The views of a scene show one set of named points, each view turned or mirrored, shifted and resized as a whole, with a little noise and some points left out.
(in the rows, 100 means zero)

Scene 1
View 1
Lusuz: 115 106 99 95 119 76 74 110 87 100 95 113 86 93 112 103 97 86 106 129 104
Kif: 107 96 85 102 103 82 112 122 68 85 83 106 93 100 92 100 77 86 96 100 92
gulob: 117 101 105 85 92 87 104 97 72 109 97 98 105 83 93 113 88 81 98 95 93
dazi: 102 108 92 95 107 79 84 102 95 111 94 106 80 91 115 88 95 90 102 127 108
poso: 108 105 105 80 82 99 97 90 88 110 102 88 88 80 107 100 82 87 94 126 106
gel: 100 95 83 99 93 95 116 123 73 77 83 99 80 102 95 92 65 89 90 119 101
sume: 121 106 111 85 103 86 85 97 81 109 101 104 99 83 104 112 95 82 104 113 100
Basi: 93 110 94 89 87 89 104 88 92 121 94 99 89 85 104 85 92 88 98 108 109
Fubub: 85 118 99 86 79 115 103 90 106 109 94 97 68 90 113 71 77 90 96 144 128
Repu: 108 103 98 87 97 86 87 100 88 105 100 95 84 86 113 99 86 90 96 132 104
Rumog: 105 104 96 93 96 95 102 110 81 92 90 103 85 94 101 95 78 85 97 120 106
vigu: 113 96 99 84 84 94 109 103 71 97 97 90 97 86 96 109 75 85 92 109 94
Rek: 98 109 86 98 113 59 79 92 97 132 94 112 90 88 115 86 115 90 106 107 103
vef: 114 88 88 89 93 72 99 107 74 102 100 84 94 84 106 109 83 91 90 113 86
kovo: 104 120 112 89 98 101 98 91 89 113 90 118 95 89 97 93 95 78 108 105 116
nura: 107 96 91 88 90 89 97 105 85 98 99 86 81 87 110 98 76 93 90 133 99
dodof: 106 128 114 98 122 89 84 96 91 117 85 141 99 96 96 94 112 73 120 95 117
Setuf: 79 120 88 99 92 91 111 90 100 124 80 117 83 96 101 66 97 86 103 100 121
fole: 106 110 102 91 101 91 94 101 86 105 92 110 90 91 102 96 90 83 103 114 108
naza: 99 113 104 86 91 104 93 94 97 106 96 101 77 88 111 87 83 86 98 138 118
View 2
vef: 87 102 110 116 130 91 104 119 125 116 109 111 106 141 118 85 122 100 116 90 80
fole: 89 80 107 114 111 98 95 102 101 114 116 97 91 109 99 105 112 84 106 110 96
kovo: 89 69 100 115 111 96 94 88 94 119 118 85 88 92 90 115 99 77 117 117 97
Kif: 93 92 97 102 107 115 121 123 120 124 99 113 101 141 82 103 104 111 96 98 85
vigu: 79 93 96 122 138 102 110 110 130 126 99 108 92 125 104 91 104 95 120 98 82
Rek: 112 88 130 95 89 68 74 100 78 100 142 86 125 116 114 111 134 84 111 101 87
naza: 73 96 112 121 118 99 66 100 101 114 102 94 76 96 110 99 113 64 93 112 101
gulob: 89 78 95 120 133 94 119 101 120 124 116 100 100 122 102 99 104 97 136 100 83
dazi: 93 91 121 109 101 89 76 109 92 103 121 98 97 114 111 102 126 79 92 106 96
Repu: 81 95 115 121 120 92 82 109 108 108 113 104 88 118 118 91 123 79 100 104 94
Rumog: 82 95 106 114 114 108 93 113 111 116 100 107 86 119 100 99 112 87 91 106 94
dodof: 107 46 108 108 86 93 108 87 74 106 145 83 93 94 81 128 103 85 115 126 105
poso: 73 95 105 126 137 92 80 100 116 119 102 97 86 105 118 91 113 73 116 104 90
sume: 88 70 109 129 124 91 110 102 107 107 131 100 89 116 113 96 116 87 123 110 95
gel: 80 108 96 104 112 124 102 127 124 127 79 117 88 135 83 99 102 100 77 99 89
Basi: 86 99 104 107 120 88 73 96 105 125 101 88 105 102 103 105 107 77 115 100 82
Lusuz: 94 76 124 119 98 94 99 115 94 92 134 108 87 126 113 97 130 88 91 113 104
Setuf: 98 95 103 85 93 92 62 90 84 130 101 76 113 90 78 128 99 76 103 106 85
Fubub: 66 110 107 113 117 104 39 97 98 123 82 87 75 81 105 104 107 52 81 112 100
View 3
Lusuz: 79 69 84 114 113 97 100 73 84 124 86 122 88 98 111 96 78 86 83 135 108
gulob: 62 116 94 99 105 109 81 120 82 120 61 81 110 100 115 101 76 66 93 135 97
naza: 101 94 111 97 114 113 84 84 105 113 97 106 112 68 95 95 70 105 108 127 128
nura: 83 98 130 94 103 101 91 75 92 108 85 95 122 87 113 100 88 88 88 128 118
dazi: 84 76 94 103 114 100 92 74 89 117 86 103 86 87 106 89 85 103 100 127 122
Repu: 84 92 111 101 108 103 91 75 87 117 85 100 110 87 109 99 79 91 98 134 118
fole: 81 92 91 102 111 109 86 103 96 118 79 102 96 87 104 92 77 89 97 125 109
vigu: 71 117 120 93 102 107 83 111 92 109 70 85 126 96 115 104 84 69 84 128 102
sume: 72 98 84 109 111 107 89 99 78 130 74 102 106 97 112 102 63 73 99 143 103
Fubub: 115 95 124 87 114 118 77 85 121 102 106 100 114 52 86 89 76 124 118 116 140
poso: 88 112 113 95 109 114 80 95 91 118 85 88 124 77 104 101 65 90 113 136 120
gel: 81 96 132 88 100 100 89 107 122 89 79 105 113 93 109 95 112 82 56 103 102
Kif: 64 95 107 94 101 99 89 116 108 99 65 100 98 105 115 94 111 72 57 109 92
dodof: 79 77 37 114 123 116 82 127 98 132 74 116 58 87 95 83 62 94 105 126 102
Setuf: 88 89 83 84 114 114 72 116 112 103 75 75 65 68 92 72 96 123 117 104 128
vef: 61 104 117 97 101 96 92 87 75 113 65 82 115 107 125 104 94 68 81 135 102
kovo: 86 100 75 101 115 119 77 122 102 122 79 100 91 77 95 90 65 94 111 126 111
View 4
kovo: 98 105 132 121 105 120 101 114 98 118 87 102 112 113 104 106 65 101 99 105 97
dazi: 98 93 111 111 96 111 92 108 100 99 111 95 101 112 111 110 82 119 99 112 98
poso: 108 89 108 111 108 116 77 107 102 106 85 107 112 117 95 99 81 103 86 99 85
Fubub: 102 96 114 125 122 107 72 125 122 118 104 88 112 107 96 120 79 124 77 94 72
Setuf: 99 118 131 115 109 111 97 120 108 132 121 89 106 103 121 108 64 101 78 106 94
gulob: 101 92 117 99 103 125 95 95 88 112 78 112 109 119 104 87 80 77 98 107 102
Rek: 107 109 115 109 80 113 103 105 90 97 126 103 101 113 125 99 65 115 95 118 112
naza: 101 92 113 120 112 111 81 116 110 107 95 95 110 113 96 114 80 119 91 100 83
fole: 95 92 119 109 103 118 96 105 97 107 90 100 105 115 105 105 80 101 104 109 99
vef: 102 81 100 88 101 119 82 89 91 100 94 107 101 118 109 90 98 87 93 109 99
sume: 103 90 116 109 94 121 96 101 89 98 80 111 109 121 100 97 76 101 108 109 103
Lusuz: 91 85 112 109 92 114 101 103 93 89 99 97 98 117 108 111 86 118 117 116 106
Repu: 101 84 105 108 103 113 83 104 100 97 96 101 106 117 101 105 87 111 96 106 92
Kif: 80 86 118 88 115 119 98 94 96 120 94 90 93 110 115 103 102 75 105 115 104
Basi: 107 102 115 109 107 114 84 109 103 117 103 101 110 111 109 99 74 99 79 103 91
Rumog: 89 87 116 104 115 116 90 105 104 114 91 92 101 112 104 109 93 97 99 107 92
dodof: 90 113 143 127 92 120 123 116 90 113 95 99 107 112 113 111 54 108 118 117 115
gel: 78 80 113 91 127 114 85 100 108 122 94 83 94 108 109 112 111 83 98 108 90
nura: 99 80 100 100 110 113 76 101 104 102 96 99 102 115 101 104 98 104 90 105 88
View 5
Rumog: 93 93 106 102 105 105 80 107 109 81 98 101 117 89 98 85 107 112 114 101 103
kovo: 89 123 124 112 91 96 86 131 116 83 113 91 90 90 95 87 94 116 117 85 117
fole: 97 106 119 108 102 98 80 121 109 88 101 90 103 88 103 90 99 112 112 92 106
Kif: 81 93 111 80 101 111 77 94 90 70 88 100 128 86 107 105 118 101 107 108 116
Basi: 102 106 121 120 108 89 70 109 107 87 109 107 103 68 85 93 91 114 124 84 109
Setuf: 95 126 109 113 112 76 70 120 109 86 138 108 91 62 77 100 98 111 121 101 137
vigu: 90 90 129 104 93 115 79 95 97 71 80 105 124 84 96 90 99 112 120 79 96
Lusuz: 107 100 114 102 114 96 77 129 112 107 91 73 104 98 128 94 101 104 96 104 94
gel: 86 81 92 88 110 111 77 89 101 70 96 114 134 87 92 87 120 107 114 115 107
dazi: 112 101 110 113 122 87 71 122 113 106 104 88 101 82 109 93 97 106 107 102 99
vef: 104 82 131 104 109 106 67 92 89 87 73 97 126 75 110 102 96 103 110 84 89
Fubub: 111 97 87 136 119 86 79 118 134 90 129 118 103 80 68 61 94 126 132 97 96
dodof: 86 141 127 99 93 87 86 148 113 93 121 70 78 95 112 102 99 108 102 97 133
poso: 106 93 124 126 103 102 79 110 114 87 92 104 109 82 89 78 88 119 125 75 88
Repu: 111 91 116 118 114 98 75 113 112 98 92 95 111 86 105 86 95 111 114 90 88
nura: 109 79 110 115 116 102 72 100 109 90 87 105 122 82 98 83 98 111 118 92 84
Rek: 114 119 132 113 123 72 61 127 99 115 110 77 88 65 117 118 89 99 103 95 115
naza: 108 97 103 126 112 93 80 122 126 94 111 102 103 89 87 70 94 120 123 93 92
sume: 98 103 134 109 95 108 82 121 107 90 83 81 105 97 114 90 93 111 108 79 92
View 6
gel: 109 114 94 106 93 108 91 83 105 115 110 79 125 94 96 87 95 112 98 89 83
poso: 95 115 98 72 104 92 112 84 114 89 101 79 104 109 105 91 89 112 98 105 101
vef: 74 108 94 91 105 109 111 80 106 103 95 71 114 100 106 89 88 117 108 85 105
Repu: 97 105 99 90 100 101 107 84 102 89 98 81 110 104 116 93 84 111 100 98 107
dazi: 102 93 104 96 106 95 103 87 95 88 93 80 105 104 128 101 86 108 94 100 103
Rek: 84 79 110 96 120 89 108 85 90 92 81 69 94 107 141 112 90 108 93 92 101
Basi: 97 103 100 81 112 84 108 85 110 102 94 73 99 110 113 98 97 113 87 101 90
naza: 116 109 102 80 101 88 104 88 107 84 102 86 104 109 114 95 88 108 90 112 99
Setuf: 113 91 108 90 117 73 98 88 104 111 92 71 94 109 122 110 104 107 73 101 72
gulob: 72 111 104 76 110 99 102 77 113 97 102 64 103 98 99 106 96 112 111 85 91
nura: 98 112 93 90 99 102 110 85 107 96 100 81 116 105 108 84 86 114 99 99 105
Lusuz: 95 95 110 98 101 106 96 83 91 77 99 80 108 97 127 108 82 103 109 93 107
Rumog: 104 110 101 92 98 101 96 84 105 99 106 78 113 99 105 97 91 109 100 95 90
vigu: 82 118 96 81 102 103 104 79 114 103 105 71 112 99 93 93 93 114 108 89 92
Kif: 90 106 101 106 99 110 89 79 101 114 106 68 120 91 99 100 96 110 107 78 81

In a view up to two points have been moved. Name them for each view, in the order of its rows, or write none.
view 1 | Basi
view 2 | Rek, Rumog
view 3 | poso, vef
view 4 | fole
view 5 | dodof, sume
view 6 | Repu
